A landscape with many valleys, sampled at points; each row gives a point and its height.
From any point a ball rolls to the lowest of the 6 points nearest to it. It stops when none of these is lower. Distance is the straight distance between rows; heights are no part of it.
k_35: [191  86 146  99 117 187 129 105 120 155  83 171 127 131  32 104 148 166
 122 131  74 116 151 161 163 164 108 147 118 163  73 103 108 140 132 131]  height 2.48
k_136: [137 123 101 135 139 117 101 129  96 104 139  78 118 125 147 141 181 134
 146 117 124 114  96 127 117 123 116 133 118 124 104 167 105 104  82 109]  height 1.81
k_273: [ 94 150 158 186 105 149 116 145 123 137 120 137 145 105 167  76 105 147
  94 151 129 127 153 125  92  92  85  84 168 140 138 155 153 130  84 130]  height 3.34
k_834: [156 155  84 102 150 116 137  81 157 123  86 155 109 127 144 149 152 126
 115 122 101 111 100 147 106 109 152  97 132 107 102 109 140 120 121 141]  height 2.06
k_508: [175 124 135 120 127 147 105 103 125 132  87 188  96 114 125  68 115  92
 154 120 111 165 151 137 107 103 148 110 136 136 136  94 120 156 144 144]  height 3.43
k_981: [ 52 115 186 149  69 153 155 152 104 128 193 100 149 131 148  98 111 182
 109 114 105 146 131 130 162 145 103 129 111  99 135 125 114 117 112 112]  height 1.57
k_850: [149  85 118  89 141 163 106 112 103 156 137 123 116 137  48 154 125 163
 154 114 123 137 172 117 174 193 140 167 112 132 112  76  94 148 157 140]  height 4.87
k_275: [103 129 124 115 174 123  98 122 138 133 138  88 159 159 113 179 106 148
 106 192 102 114 125 130 146 152 178 158 154  85 128 145 142 138 128 126]  height 2.91
k_532: [ 91 134 118  92 122  90 140 156 100 119 199 105 138 122  94 146 143 112
 118 110 168 160 114  93 209 171 152 163  93 135 139  51  97 130 175 140]  height 3.61
k_453: [184  53 130 109 102 152 101 122 117 147 117 155 136 117  46  92 123 138
 159 110 137 147 173 113 153 173 168 192 101 125 183  56 109 151 153 137]  height 5.53
k_962: [147 129  63  92 181  71 107  98 153  78 177 138 101 124  70 191 187 106
 156  57 177 109  87 172 142 139 160 120 130 174 114  77  66  68 164 165]  height 2.32
k_607: [117 173 117 105 190 121 148 116 141 135 116  81 172 143 144 155 139 168
  83 196  65 102 126 129 135 149 186 134 131  79 113 170 150 108 111  86]  height 2.99
k_591: [165 114  99  89 135 154 102  89 102 114 130 123 113 119 101 155 146 126
 158 111 102 105 103 131 133 128 140 107 114 146  79 115 107 109 122 139]  height 1.63
k_361: [169 109 154 167  88 160 140 113 125 106  61 184 111 133 149  73 157 110
 124 134  93 109  76 146  65  86  81  56 141 132 120 138 140 143 107 158]  height 2.14
k_609: [ 93 121 127 132 145 136 125 148  81 120 204  79 148 126 160 141 140 135
 142 114 162 147  99 115 175 157 127 120 112 125 132 113 103 110 144 128]  height 1.45
k_554: [147 111 194 141 131 224 155 154 129 159  96 128 142 150  77 107 135 185
  84 178  56  92 190 146 137 161 133 166 134 127 107 174 151 152 132  84]  height 3.45
k_930: [111 144 135 164 109 103 143 128 121 106 137 137 144 124 180 120 116 102
 107 114 136 108 116 113  89  94  95 105 144 102 134 187 145 133  80 136]  height 2.28
k_656: [ 94 152  73  94 148  81 122 124 154 140 179 121 126 135 111 149 118  94
 151 111 182 154 154 137 145 143 169 177 130 126 133 104 110 103 160 124]  height 2.93
k_833: [ 96 118 128  81  99  75 140 134  99 150 215  81 146 153 130 166 116 127
 119 101 193 168 122 112 192 178 144 151 103 102 137  82 105 134 160 129]  height 3.48
k_749: [135 107 124 146 110 180 142 140  96 131 146  97 126 165 111 110 156 159
  94 106  81  98 111 126 108 159  98 119 107 124 100 170 116 130 121 116]  height 2.51
k_854: [153 153  93  95 114  75 112 144 138 104 141 167 104 115 152 148 146  79
 177  94 187 169 122  99  76 117 145 140 105 145 168 111 101 116 156 131]  height 5.58
k_214: [143  91 250 179 110 188 144 174 141 142  93 118 162 163 123  74 121 171
  88 169  90 141 184 120 147  90  87 170 118 161 166 154 180 182  98 136]  height 4.28
k_792: [135 101 162 107 113  75 107 163 155 150 149 112 131 132 116 136 112 125
 145 136 164 172 160 106 159 128 167 189 127 121 243 101 105 163 151  96]  height 2.03
k_281: [ 78 140 107  91 167 106 134 131 135 127 205  68 159 107  85 169 131 141
 127 149 159 158 118 125 226 154 152 153 129 105 134  80 106 107 142 102]  height 2.21
k_608: [192 155 140 133 133 125 115 117 148 129  49 173 126 113 121  91 120 107
 125 173 121 154 125 152  86  81 145 121 160 139 141 107 160 144 130 131]  height 3.17
k_293: [164 129  97 132 142 118 131 104 123 132 113 179  90 135 106 120 123  94
 155 101 144 141 129 130 113 122 117  92 123 154 130  63 105 115 153 165]  height 2.94
k_718: [117 187  78 126 167 121 139  78 168 131  89 128 163 164 168 147 140 145
 122 144  81  82  99 104 114 112 157  82 125 120  89 172 156  88  91 126]  height 1.87
k_963: [169  78 170  71  76 188 169 124  85 155 114 147 107 147  16  85 110 179
 133 102  90 145 142 121 157 173  49 115 117 139  88 105 104 150 164 144]  height 3.04
k_230: [127  92 132 121 138 157 125 123  89 127 171 123 127 143 131 138 150 164
 118 120 104 118  97 138 123 160 131 124 115 139  63 145  97 131 144 137]  height 2.36
k_935: [134 140 124 138 110 146 131 118 123 127  98 137 106 100 142 108 128  94
 132 118  90 119  98 116  94  91 111  94 123 132  84 143  96 141 106 139]  height 2.71
k_42: [ 97 162 162 134 137 192 122 134 143 143  86 128 143 138 146  89 121 172
  45 205  23 103 133 149 129 114 147 124 142 149  76 168 171  90 115 111]  height 1.96
k_791: [178 113 119 127 125 141 132  90 134 110  43 204  88 110 124  65 101  76
 127 111 124 127 121 167  65 104 114  85 143 165 116  77 147 109 108 160]  height 2.04
k_110: [113 172 123 123 178  97 134 128 140 141  94 103 159 135 162 172 102 136
 119 202 116 108 133 132 144 120 173 154 148  86 110 172 190 137 130  83]  height 1.73
k_925: [ 48 135 156 132 102  58 132 173 110 147 236  81 164 103 201 164 116 115
 130 155 186 175 124  82 181 140 111 137 110  90 163 120 149 135 143 118]  height 2.02
k_632: [102 146  85 108 172  69 149 142 145  96 174 103 155 116 182 183 135 106
 146 138 191 116 113 142 114  95 155 134 128  99 135 165 112  92 141 115]  height 0.97
k_782: [103  94 127 101 119 158 146 138  79 139 196  90 133 134  55 145 164 158
 152  74 167 164  62 107 180 219 124 128 112 153 131  69  76 112 183 144]  height 2.55
k_893: [ 92 142 152 111 141  64 112 148 173 145 168 125 162  97 152 148  92  95
 146 158 205 146 159 123 160  83 169 187 132  99 209 133 159 164 131  77]  height 1.50
k_946: [124 167  80 142 132  87 168 133 150 124  86 156 133 119 206 133 118 107
 117 150 145 121 118 132  95  66 125  99 144 104 140 174 187 138  82 141]  height 1.59
k_807: [ 62 137 157 164 135 158 124 152 115 128 129 101 170 154 146 132 102 171
  95 181  70 111 139 122 124 132 143 141 129  96 101 162 153 133 116  81]  height 2.97
k_366: [123 152  95 145 133 138 124 106 135  78 148  93 132 149 158 159 149 129
  90 127  82  73  82 109 117 133 125 132 110 134  88 192 104 116  87 132]  height 2.43
k_141: [149 177  53 100 144  67  99 133 154  99 154 146 106 112  81 155 128  83
 187  45 197 148 128 133 121 162 147 140  97 162 150  67  84  96 177 183]  height 5.09
k_616: [ 74 113 115 121 156 111 136 122 132 138 181 106 144 133 151 186 143 125
 151 134 156 129 127 131 148 136 144 135 131 117 127 131 126 118 138 116]  height 2.24
k_292: [ 91 129 108  96 171  96 115 122 139 137 159  83 153 123  98 176 116 144
 150 155 129 114 134 127 177 177 179 177 166  89 142 117 121 111 159 117]  height 1.93
k_701: [189 130  67 112 144 130 120  82 156  89  63 163 116 165 137 133 141  69
 163  97 130 122 115 141  87 104 118  87 137 141  91  80 115 117 136 163]  height 2.18
k_380: [123 140 168 168 119 151 131 149 155 147  89 148 144 134 156 100 102 158
  60 156  78 105 140 156 133 108 130 123 148 139  88 172 177 139 110 109]  height 2.31
k_789: [ 66 110 184 183  87 169 162 173  99 137 180  89 162 138 143 135 154 201
  90 158  91 108 115 117 150 142  95 128 103 114  95 172 119 122  83 104]  height 3.28
k_128: [146 163  61 102 162  90 122 101 174 108  94 158  85 135 113 146 120 106
 167  96 170 128 120 134  88 122 133 117 140 139 122  86 129 107 131 156]  height 3.26
k_670: [130 123 248 191 138 176 118 175 175 140  91 137 158 130 149  95 130 165
  95 181  89 115 189 124 103  87 126 173 110 173 178 191 180 189 107 119]  height 4.26
k_613: [ 65 105 203 149  86 106 128 140  96 154 166  86 147 101 159 121 124 157
 108 159 153 151 151 101 159 118 121 150 112 146 182 148 165 160 106 118]  height 2.89
k_15: [ 55 147 165 141 125 116 125 136 112 113 187  56 138 142 173 154 115 152
 100 143 130 161 139 123 164 142 120 129 105 101 125 145 104 126 118 112]  height 2.42
k_337: [161 106 140 142  94 149 120 132  99 112 126 163 111  94 115  79 121 117
 167 107 127 120 124 123  87 148  95  93 112 129 129 126  94 129 125 152]  height 2.60
k_547: [146  91 125 111 119 179 124 123 101 156 119 140 102 146  83 114 154 166
 136 112  89 132 137 140 154 175  97 120 130 130  94 129 120 144 130 123]  height 2.69
k_263: [164 127  77 103 164 129 106  70 152  90  73 158 120 169 100 134 143 103
 143  89  75  88  81 149 127 138 131  99 134 147 100  97 115 126 113 154]  height 1.91
k_190: [145 173 113 130 138 152 126  89 156 101  75 158 164 134 168 107 140 159
  71 184  37 105 104 105 111  91 136 103 150 147  77 175 168  88  79 122]  height 1.72
k_308: [ 55 109 178 144 121 119 113 135 124 151 169  97 152 127 131 131  86 153
 112 152 160 142 168 120 199 133 123 168 134  82 146 100 133 140 114  97]  height 2.75
k_396: [178 119 119 156  98 170 118  87 111 114  82 120 136 135 111 107 186 154
 118  84  35 100  60 108  82  98  96  98 100 162  52 157 115 139  91 121]  height 2.01
k_96: [160 107 132 135 142 166 116 133 126 142 103 155 113  87  64  88  96 125
 132 135 104 101 137 142 144 160 138 152 126 141 171 114 120 146 150 127]  height 6.12
k_360: [149 163  56  88 135  63 117 161 188 131 108 153 108 118 135 146  73  92
 172  97 194 126 159 154 110 119 131 176 117 115 160 121 132 122 144 128]  height 3.35
k_704: [159 125 100 115  85 131 116 121 113 138 118 165  70 113 141  77 122  76
 152  67 175 139 109 108 100 148 111  94 114 149 142 107 109 145 102 148]  height 0.64
k_153: [155 141  84  80 204 137 104  98 142 134  92 125 129 146  85 161 149 118
 141 142 111  94  97 150 133 152 151 138 149 143  75 133  96 121 153 164]  height 2.20
k_75: [ 89 151 118 115 139  95 135 156 143 132 185 102 135 110 171 156  96  84
 153 127 197 166 153 119 152 103 134 135 117  92 163 170 161 118 137 110]  height 1.26
k_349: [112 164  25  84 164  64 129 162 166  90 159 118 128 146 120 192 116 100
 171  97 191 129 111 155 157 150 169 151 122 125 146 111 132 105 178 124]  height 1.44
k_523: [150 107 140 115 116 148 147 146  87 114 184 112 119 114 113 114 153 114
 139  91 134 142  96  96 126 136 106 109 120 129 141 119  98 123 127 148]  height 1.13
k_49: [193 111 118  89 141 168 124  72 100  93  98 150  99 156 119 114 173 127
 150  91  80  91  81 138 102  96 120  74 138 155  77 126  93 124 113 159]  height 1.89
k_127: [139 139  87 135 137  98 146 100 134  84 132 144 109 123 181 130 157 101
 161 107 154 113  89 112  64  85 136  99 100 115 122 150 149 154 105 141]  height 3.54
k_329: [119  80 173 123  72 190 158 165  98 150 114 137 119 148  86 107 139 180
 103 170  83 139 164 134 164 152  93 134 143 114 106 136 131 144 131 103]  height 3.23
k_51: [ 95 133 134 119  90  84 107 142 134 158 174  93 142 106 146 144  96  93
 124 175 182 164 141 123 175 140 163 146 100 103 172  93 147 136 162  87]  height 0.65
k_107: [127 173 126 182 138 160 137 117 138 111  36 174 151 123 192  89 129 124
  87 167 110  86 121 114  59  73 105 103 146 138 121 163 183 133  87 133]  height 1.86
k_254: [111 144 176 220  93 151 115 154 126 114  84 142 108 117 169  91 147 146
  76 114  94  93 137 139  49  46  84 118 165 132 113 204 139 146  59 144]  height 3.07
k_686: [ 98 115 149 115 141 119 114 126 138 166 159  99 128 119 115 145  99 102
 164 125 125 175 148 138 197 169 164 198 129  75 168  79 113 165 143  95]  height 3.37
k_424: [189 101 113 128 137 117  86  88 131 107 148 125  83 116 117 127 157 116
 157  76 146 132  93 106  83  99 105 109 108 162 122 118  89 133 122 134]  height 1.62
k_904: [200  85 125 141 103 181 156 130 106 113  98 116 114 140  47  93 181 176
 124  78  59 126 119 125 128 132  70  93 128 142  58 144  82 143 123 142]  height 2.62
k_298: [ 55 151 107 104 165  61 125 154 159 119 205 104 160 119 191 192 113 108
 155 130 197 145 120 123 139 131 135 133 134  77 163 131 118 116 146  97]  height 0.96
k_123: [101 155 117 104 166  85 108 118 141 103 138  84 151 144 182 176 152 128
 123 127 108 103  89 132  97  95 129 123 154  85 121 164 134 111 112 131]  height 2.72
k_290: [146 134  97 114 113  97  92 154 142 148 141 147  97 110  73 116 106 108
 155 141 193 146 172 108 186 149 178 178 112 141 226  72  96 163 175 129]  height 4.75
k_783: [170 127  83 114 135 107 116 102 118  83 146 147  99 142 101 178 192 118
 186  38 167 120  88 123  91  88 132 121 109 171 113 103  66  99 147 148]  height 0.89
k_535: [121 125 204 160 104 157 127 158 121 138  94 147 142 127 136 108 115 160
 103 168  80 119 175 156 144 122 123 155 129 127 140 153 177 166 120  96]  height 3.25
k_838: [ 82 122 169 194  90 145 128 164 118 123 161 118 142 155 171  96 119 127
  76 149 106 126 140 116  98 146 110 128 134 121 129 177 130 138  94 129]  height 3.10
k_744: [139 107 112 132 112 124 122 117  75 119 188  86 127 127 121 151 152 121
 149  97 156 164  93  98 150 186 124 103 117 127 132  85  54 108 150 138]  height 2.92
k_404: [171 140 129 141 130 138 148  95 122 125  71 158 112 124 145  86 123  78
 125 141 126 137 114 135  87  91 105  76 147 122 125 116 117 137 119 161]  height 3.05
k_353: [163 160  44  54 148  70  92 126 190 116 117 158 106 159  86 158 110  95
 165  56 197 110 148 136 102 131 129 127 102 150 144  71  89 102 173 145]  height 4.68
k_849: [132 142 130 118 126 114 112 137 152 149 127 133 127 117 139 117  94 113
 137 166 147 100 172 127 125 142 156 171 143 114 169 138 147 144 141 127]  height 4.18
k_172: [155 128 123 128 111 131 114 115  98 107 161 133 100 112 152 128 153  98
 143  76 132 139 117  98  83 129 136  94 123 140 138 142  94 120 114 143]  height 3.79
k_952: [171 130  92 127 160 166 122  63 112 131  43 161 138 133 115 101 136 131
 103 155  59 101 104 150 109  93 133  94 147 148  71 118 137 121 122 130]  height 2.00
k_180: [139  91 216 187  68 192 169 166  98 141  98 153 132 122  63  80 120 174
  93 146  86 145 151 103 126 107  31  83 139 153 132 175 163 144 125 125]  height 2.54
k_515: [111 147 120  90 105  76 102 145 159 132 150 131 111 121  99 134 105  68
 145 106 189 161 142  97 130 144 159 142 133 121 178  95 120 129 169 132]  height 5.21
k_524: [ 64 152 157 168 110  80 110 162 108 113 203 101 144  93 180 153 111  91
 142 122 161 161 126  97 136 114 112 143 115 109 165 142 109 115 115 132]  height 1.65
k_29: [214  83 237 119 121 189 177 151 118 156  62 179 149 141  49  70 117 169
 120 133  71 118 195 135 140 129  89 144 118 142 157 105 126 172 132 109]  height 3.08
k_539: [ 76 147 128 143 131  78 115 134  87  86 167  69 143 124 180 161 179 151
 131 118 107 100 110 138 150  90 132 158 119  89  99 146 105 108  93 105]  height 1.88
k_316: [189  97 190 153 129 179 132 122 138 156  52 164 115 127  72  77 103 161
 101 186  79 120 128 166 101 123 132 127 143 146 108 108 141 144 134 116]  height 2.10
k_46: [150 106 119 117 149 116 100 105 109 151 125 122 133 122  76 128 131 107
 151 148 136 143 150 133 152 168 164 165 139 118 143  95 122 126 156 115]  height 4.90
k_588: [123 142 139 146 127 198 150 109 130 147  84 134 149 146 135  87 140 163
  83 160  42  79 110 140 110 121 125 100 134 145  84 164 162  96 114 110]  height 1.79
k_864: [163 120 180 170 124 186 124 146 149 135  65 145 133 117 122  96 144 147
 106 175 113 109 141 153 113  95 128 147 127 137 131 140 178 175 119 107]  height 2.57
k_917: [128 115 138 148  84 167 125 140 100 158 126 109 116 153 140 111 101 124
  96 166  93 118 136 156 133 146 118 120 136 129 124 153 143 161 134 111]  height 3.69
k_238: [149 123 165 192  99 165 131 141 130 124  92 159 132 125 147  75 120 116
  95 122  94 109 143 110  90  94  88  84 148 163 129 150 145 137  77 149]  height 2.35
k_735: [206  99 140 134 127 181 126 102 132 148  47 180 107 132  69  61 124 140
  88 164 101 115 123 138 113 125 112  95 159 141  83 117 130 142 128 152]  height 2.05
k_497: [115  88 182 176  84 211 201 172 104 150 110 111 125 136  86 129 171 184
  64 133  42  76 158 109 147 146  81 111 109 122  84 183 128 102 103 106]  height 3.03
k_518: [ 77 163  48 117 173  43 137 156 193 106 123 148 141 125 193 186  98  86
 163 108 230 113 136 143  77 125 144 130 147  99 142 161 163  84 137 122]  height 1.32
k_408: [182  92 186 128  84 151 131 136 124 166 102 158  97 100  71  74 107 150
 127 129 125 144 164 128 110 101  84 115 120 158 137  88 152 165 148 116]  height 2.59
k_321: [116  97 154 106 121 157 141 147  96 162 155 122 114 153  90 122 102 157
 134 141 120 156 154 129 161 160 115 178 122 128 112  96 136 152 144 108]  height 4.00
k_666: [ 96 151  61 105 151  65 136 127 160 128 150 134 112 114 143 152  79  97
 163 118 187 158 154 120 120 140 157 138 132 123 172 112 141 101 157 112]  height 1.90
k_928: [124  83 147 121  81 141 127 125  89 148 135 123 102 107 127 108  96 107
 121  97 173 186 150 100 134 152  91 122 102 126 178  94 124 169 159 115]  height 4.25
k_586: [ 80 109 157 125  95 120 121 132  92 160 166 124 131 102 157 144 118 111
 139 119 163 162 121 130 167 110 122 132 117 124 183 123 136 136 120 118]  height 2.46
k_89: [184 100 111 118 112 153 135 111 114 110  81 167 104 108 105  81 154 142
 126  83 100 101  76 132  88 130  89  45 132 147  91 115 101 155 113 148]  height 1.82
k_358: [171 101  88 105 121 157 119 108 126 137  90 166  83 106  65  99 122  87
 143  88 146 142 148 140 103 157 119 124 125 160 127  81 102 140 161 150]  height 2.95
k_522: [107 113 159  90 108 139 120 149  79 158 171 118 154 148 112 121  99 143
 127 154 138 171 164 136 175 177 119 163  92 111 134 103 113 150 127 114]  height 4.29
k_713: [166 112  88 111 150 134 105  70 141 137  71 151 115 119  49 121 135 127
 164 109  83 103 131 158 121 151 133 134 128 163 102  77  84 143 137 144]  height 2.13
k_820: [147 160  84  96 171 115 128  80 143  94 121 122 118 134 108 194 183  92
 171  49 107  93  80 155 131 134 167 113 128 154  97 112 104  80 145 161]  height 1.53
k_538: [153 130  70 108  97  91  98 120 134 111 122 182  89 137 124  90 107  93
 162  73 191 165 127 135  96 142 119 104 123 152 145  73 108 128 147 162]  height 4.86
k_781: [135  84 159 117  94 142 135 138 100 179 163  97 137 113  85 136 119 142
 120 132 140 162 140 116 181 168 123 148 111 125 160 105 135 173 142 125]  height 5.60
k_244: [122 152  80 100 148  82 123 128 139 116 164 112 111 110 110 173 137  96
 151  92 154 155 114 131 163 167 169 145 130 128 159  78  85  98 177 146]  height 4.37
k_493: [123 150 119 137 129 107 145 130 130  98 169 112 120 117 192 172 157 120
 154 124 128 105 122 114 100  92 128 119 122 105 125 167 120 108 109 137]  height 2.66
k_941: [132 118 191 128  85 127 109 136 114 180 119 141 121 113 122  93 104 150
 117 138 147 170 144 117 136 116  84 123 131 150 145 120 147 147 126 142]  height 4.64
k_33: [146 160  62 112 123  86 110 115 140 160 149 125 101 112 115 136 118  95
 166 122 143 135 141 128 146 131 168 140 113 138 119  86 121  95 151 131]  height 0.76
k_18: [167 129 104 102 169 126 108  80 127 125  57 182 119 144  80  94  90 100
 132 141 105 119 132 138 114 121 154 143 144 151 105  90 132 117 155 157]  height 2.41
k_808: [101 138 192 183 123 134 113 153 118 140 130 164 135 130 138  88 101 157
 114 166 127 140 184 125 143  93  89 134 130 162 173 146 159 126 107 124]  height 4.24
k_525: [ 74 141 123 137 148  71 146 109 121 103 225  70 154 110 195 163 158 149
 139 138 188 136 107 111 158 112 144 141 111  79 153 145  82  97 108 127]  height 1.43
k_801: [ 66 161 120 152 126  59 121 149 161 131 177  92 156 112 197 164  97 119
 134 130 171 111 141 144 119 101 129 131 144  98 158 153 157 112 133 132]  height 1.28
k_332: [131 126  97 116  92  99 119 165 124 114 173 160 113 128  88 139 131  83
 167  58 162 175 116 119 135 190 162 139 101 139 161  79 101 105 157 150]  height 6.95
k_158: [ 70 150 124  69 184  79 128 129 138 155 187  74 165 132 186 205 113 154
 131 166 155 106 124 142 172 150 191 159 121  79 139 136 149 103 129 106]  height 1.31
k_391: [140 141  79 110 118  85 135 110 172 140  70 174  88 129 141 103 123  86
 148 129 160 134 142 130  97  97 138 112 157 135 149 101 151 122 129 154]  height 4.59
k_322: [159  75 154 132  96 206 187 149  93 156 111 138 119 158  64  85 161 169
 103 119  39 132 129 117 118 169  79  67 125 128  60 173 108 115 130 112]  height 2.44
k_888: [146  94 149 116  64 146 148 130  92 166 122 135 123  96  94  75 108 106
 114  87 169 165 144 108 132 173 107 131 121 137 173  80 138 154 156 139]  height 3.60
k_661: [113 160  50 102 191 106 153 111 164 115 111 130 172 138 153 192 120 115
 145 133 151  90 126 138 137 127 181 153 153 127  83 137 116 123 145 124]  height 1.33
k_19: [ 83 150 160 136 142 114 120 132 130 127 142  99 169 131 162 149  94 149
 108 211 110 123 156 139 166 121 161 159 142  96 138 158 162 146 113  95]  height 2.15
k_489: [169 135  99 128 132  86  88  88 105  67 140 100  97 126 126 176 179 129
 172  69  99 106  60 145 128  95 135 112 115 167  67 128 100 102 103 115]  height 1.29
k_937: [ 98 112 206 200  73 175 163 168 133 118 157 138 128 115 127  86 126 157
  70 141  96 121 156 136 126 106  59 122 166 169 134 182 163 122 109 117]  height 3.29
k_636: [123 139  63 133 144  60 165 156 140  90 138 133 111 110 185 169 154 114
 180  80 199 137 103 106  94  89 132 136 127 120 163 136 127 102  96 123]  height 2.23
k_462: [129  86 166 133 109 148  99 122 131 151 144 124 142 146 108 119 119 125
 141 134 166 147 164 142 147 139 149 162 134 143 196  95 133 174 119 121]  height 4.74
k_507: [170 118 129 159 100 181 139 104 126  92 103 125 125 134 132 108 157 138
 122 109  74  76  77 128  73 100  94  89 111 118  82 192 112 118 102 132]  height 1.94
k_702: [151 103 177 169  79 199 155 147  98 101 140 120 118 115  92  75 136 172
 103 107  72 113 129 106  85 130  58  77 120 134 102 171 105 133 110 159]  height 2.08
k_44: [138 126  88 102 151 107 106  95 121 134 163 106 129 135  93 148 131 114
 140 131 128 136 123 128 157 169 140 163 133 135  98  81 102 100 161 171]  height 3.98
k_969: [ 84 142  87  92 184  77 145 132 136 108 183  99 152 150 169 205 126 116
 164 111 187 119 116 136 133 139 147 122 140 105 137 147 125  84 165 106]  height 0.57
k_429: [ 94 126 158 136 152 165 135 130 118 156 108 102 141 151 117 135 135 179
 111 158  69 121 125 164 165 153 113 120 126 124  65 143 134 133 134 118]  height 2.49
k_156: [153  97 139 132  87 186 138 132  68 130 114 120  96 123 102  98 152 157
 120 107  91 122 112 130 106 156  90  71 112 132  95 133  86 131 121 123]  height 2.33
k_671: [121 102 225 174 120 182 135 186 129 152  96 126 137 147 114 110 121 193
  66 164  62 112 185 161 154 144 123 172 114 155 122 175 170 148 107  87]  height 3.70
k_618: [114 165  78  94 182 112 160 110 189 148  97 132 142 145 177 185 102 121
 118 155 148 110 126 141  94 105 163 148 145 105 135 176 189  96 139 106]  height 1.24
k_511: [143 141 146 136 144 151 114 106 126 143  81 133 138 128 113 111 113 139
 114 170  84 121 133 145 110 117 138 142 143 117 125 130 158 136 137 155]  height 2.56
k_603: [ 91 153  74  71 201  99 139 156 168 126 141  92 154 135 156 182  89 124
 128 155 177 125 131 143 133 149 162 142 155 110 132 129 155 108 129  88]  height 0.98
k_170: [108 153  82  97 138  79 137 148 124  73 161 108 112 122 159 169 160  97
 178  73 196 147  90  97 120 135 147 134 112 113 155 122 105  98 148 135]  height 3.42
k_652: [138 157  94  96 159  90 106 117 113  98 177 126 107 114 121 159 177  89
 147  83 170 145 100 118 136 135 169 128 114 143 147 106  70  97 141 165]  height 3.47
k_138: [104 126 168 142 128 115  95 132 117 155 144 100 151 121 139 121  92 130
 114 175 146 151 164 115 146 127 124 124 142 106 179 139 150 176 142 122]  height 3.12
k_382: [174 118 113 124 110 145 113  80 122 128  98 198  69 116 119  78 138 104
 154  71 127 117 105 130  79 110 105  73 134 146 119  96  91 135 108 153]  height 1.60
k_832: [126 147 110 118 165 109 141 126 165 125  85 145 137 133 155 120  88 117
 119 169 146 110 117 106  98  93 153 112 158 108 113 157 213 123 108 128]  height 1.42
k_452: [110 189 117 128 146 149 123 122 156 110  88 136 158 125 174 139 136 158
  48 215  86  87 117 123 105  98 141 123 150 144  99 191 187 110 105  88]  height 2.16
k_257: [143 120 125 122 140 171 118 115 107 137  60 137 140 153  76 123 153 150
  87 138  79  79 138 165 127 142 138 120 121 148  79 127 119 114 142 120]  height 1.92
k_568: [105 107 111 135 117 118 127 142  81 108 191  92 138 162 141 139 161 163
 110 122 156 155  75 117 193 176 109 130  97 112 115 104 104 120 127 121]  height 2.22
k_285: [102 140 118 118 141  92 133 118 178 131 145 116 141 114 181 158  97  96
 142 144 150 136 150 117 122 118 143 119 156 101 118 158 173 124 154 108]  height 1.61
k_784: [135 120  83 123 153 143 118  96 140 137  73 156 123 116 105 132 110 104
 127 135 103 120 132 145 155 133 149 141 135 114 109 111 124 136 121 137]  height 2.96
k_131: [ 73 131 146 118 128  60 123 137 131 156 207  87 146 131 163 168  94 139
 151 152 171 154 116 121 187 160 177 152 104  79 133  82 121 115 142  90]  height 1.74
k_516: [135 128  71  86 154  79 117 111 142  65 135 149 109 123 151 169 168 127
 174  51 194 125 107 115  87 111 140 144 127 131 145 109  99  80 132 146]  height 3.16
k_37: [ 88 142  99 145 136  83 172 126 151  96 117 119 140 124 215 150 137  95
 159 116 186 118 136  95  67  93 130 123 128 102 142 176 150 117  79 145]  height 1.85
k_122: [119 147 118 128  87 118 111 136  98  72 165 118  89  99 181 131 134  96
 158 105 201 179 111 105 122 119 128 107 111 128 188 116  91 123 126 160]  height 5.28
k_892: [163 144 110 155 136 130 148  81 156 125  46 194 118 133 137  84 144 109
 125 124  93 113  96 120  80  95 126  95 139 142  91 140 146 134 112 151]  height 2.07
k_223: [ 86 154 119 129 150 112 137 151 169 120 107 132 132 120 179 139  84 106
 123 161 181 135 135 150  99  88 142 122 154 104 153 170 182 121 104 106]  height 1.41
k_951: [137 182 108 122 184 141 103  94 139 146 100 132 149 158 123 145 121 131
 122 156  86 106 119 142 124 124 154 124 140 136  82 123 163 119 109 136]  height 2.11
k_994: [118  69 184 173  61 186 146 185 103 168 130 139 113 126 107  99 118 178
  79 114 101 162 162 131 143 150  40 115 109 154 119 145 135 136 120 125]  height 3.32
k_675: [134 115 111 127 152  71 108 138 109  99 189  70 116 139 150 174 193 120
 172 100 138 125 100 125 153 120 136 130 143 132 108 147  72 107 134 128]  height 0.77
k_175: [146 103 163 147 123 140 119 137 138 146 110 163 141 109 100 107  94 120
 140 135 143 151 167 121 146 119 155 184 139 120 191  95 135 171 148 113]  height 5.56
k_312: [148 126 157 153 141 134 126 147 138 171  96 139 106 119 122  83 104 136
 133 150 140 132 163 145 113  93 141 148 140 140 147 119 157 146 126 113]  height 4.42
k_240: [ 77 140 126 132 112  61 142 149 140  97 208 103 129 100 174 161 106  83
 138  86 201 168 100 117 153 112 143 131 124  92 157 108 123 104 144 118]  height 1.56
k_960: [ 92 133 154 181 106 184 172 167 107 139 128  93 130 140 146 110 149 157
  69 149  67  99 147 139 115 131  98 120 140 140 116 187 133 133  95 119]  height 3.06
k_112: [105 124 194 199  93 169 145 164 137 142  93 122 142 122 147  84 131 145
  53 171  86 106 153 149 119  95  80 110 152 172 118 196 162 129  95 134]  height 3.01
k_654: [169  99 180 122  95 178 143 123 116 155  86 136 130 137  79  80 133 130
 108 142  78 119 140 140 113 133  66  90 125 157  93 125 141 150 131 142]  height 2.12
k_418: [121 175 113 183 132 112 137 132 138  91 102 118 130 108 197 142 130 108
 102 116 136 100 127 115  80  82 100  92 136 110 127 181 128 134  87 155]  height 2.58
k_644: [125 110 150 116 114 119 102 138 109 153 151 103 115 120 102 141 110 104
 157 136 164 159 145 106 191 168 145 179 100 132 157  81 104 155 148 137]  height 5.36
k_674: [153 170 125 155 154 122 130  99 163 137  52 164 132 123 174 101 103 146
 103 177  94 122 115 120  87  75 157 113 133 108 107 143 214 120 105 138]  height 1.58
k_611: [140  99  89 106 149 158 124  93 107 105 180 103 131 167  81 154 171 137
 142  83 107 132  86 138 148 189 125 119 132 138 100  86  86 123 145 141]  height 2.19
k_106: [ 92 124 216 158 125 138 141 147 166 133 133 113 164 134 170 113 105 146
 124 192 117 135 178 123 178 110 145 181 141 128 216 135 167 179 133 126]  height 2.47

Where does a ball stop that starts at each point below?
k_37 | k_969
k_275 | k_969
k_607 | k_969

Write out the way that a ball takes from each point below.
k_380 | k_588, k_190, k_674, k_832, k_618, k_603, k_969
k_273 | k_930, k_946, k_223, k_618, k_603, k_969
k_42 | k_190, k_674, k_832, k_618, k_603, k_969
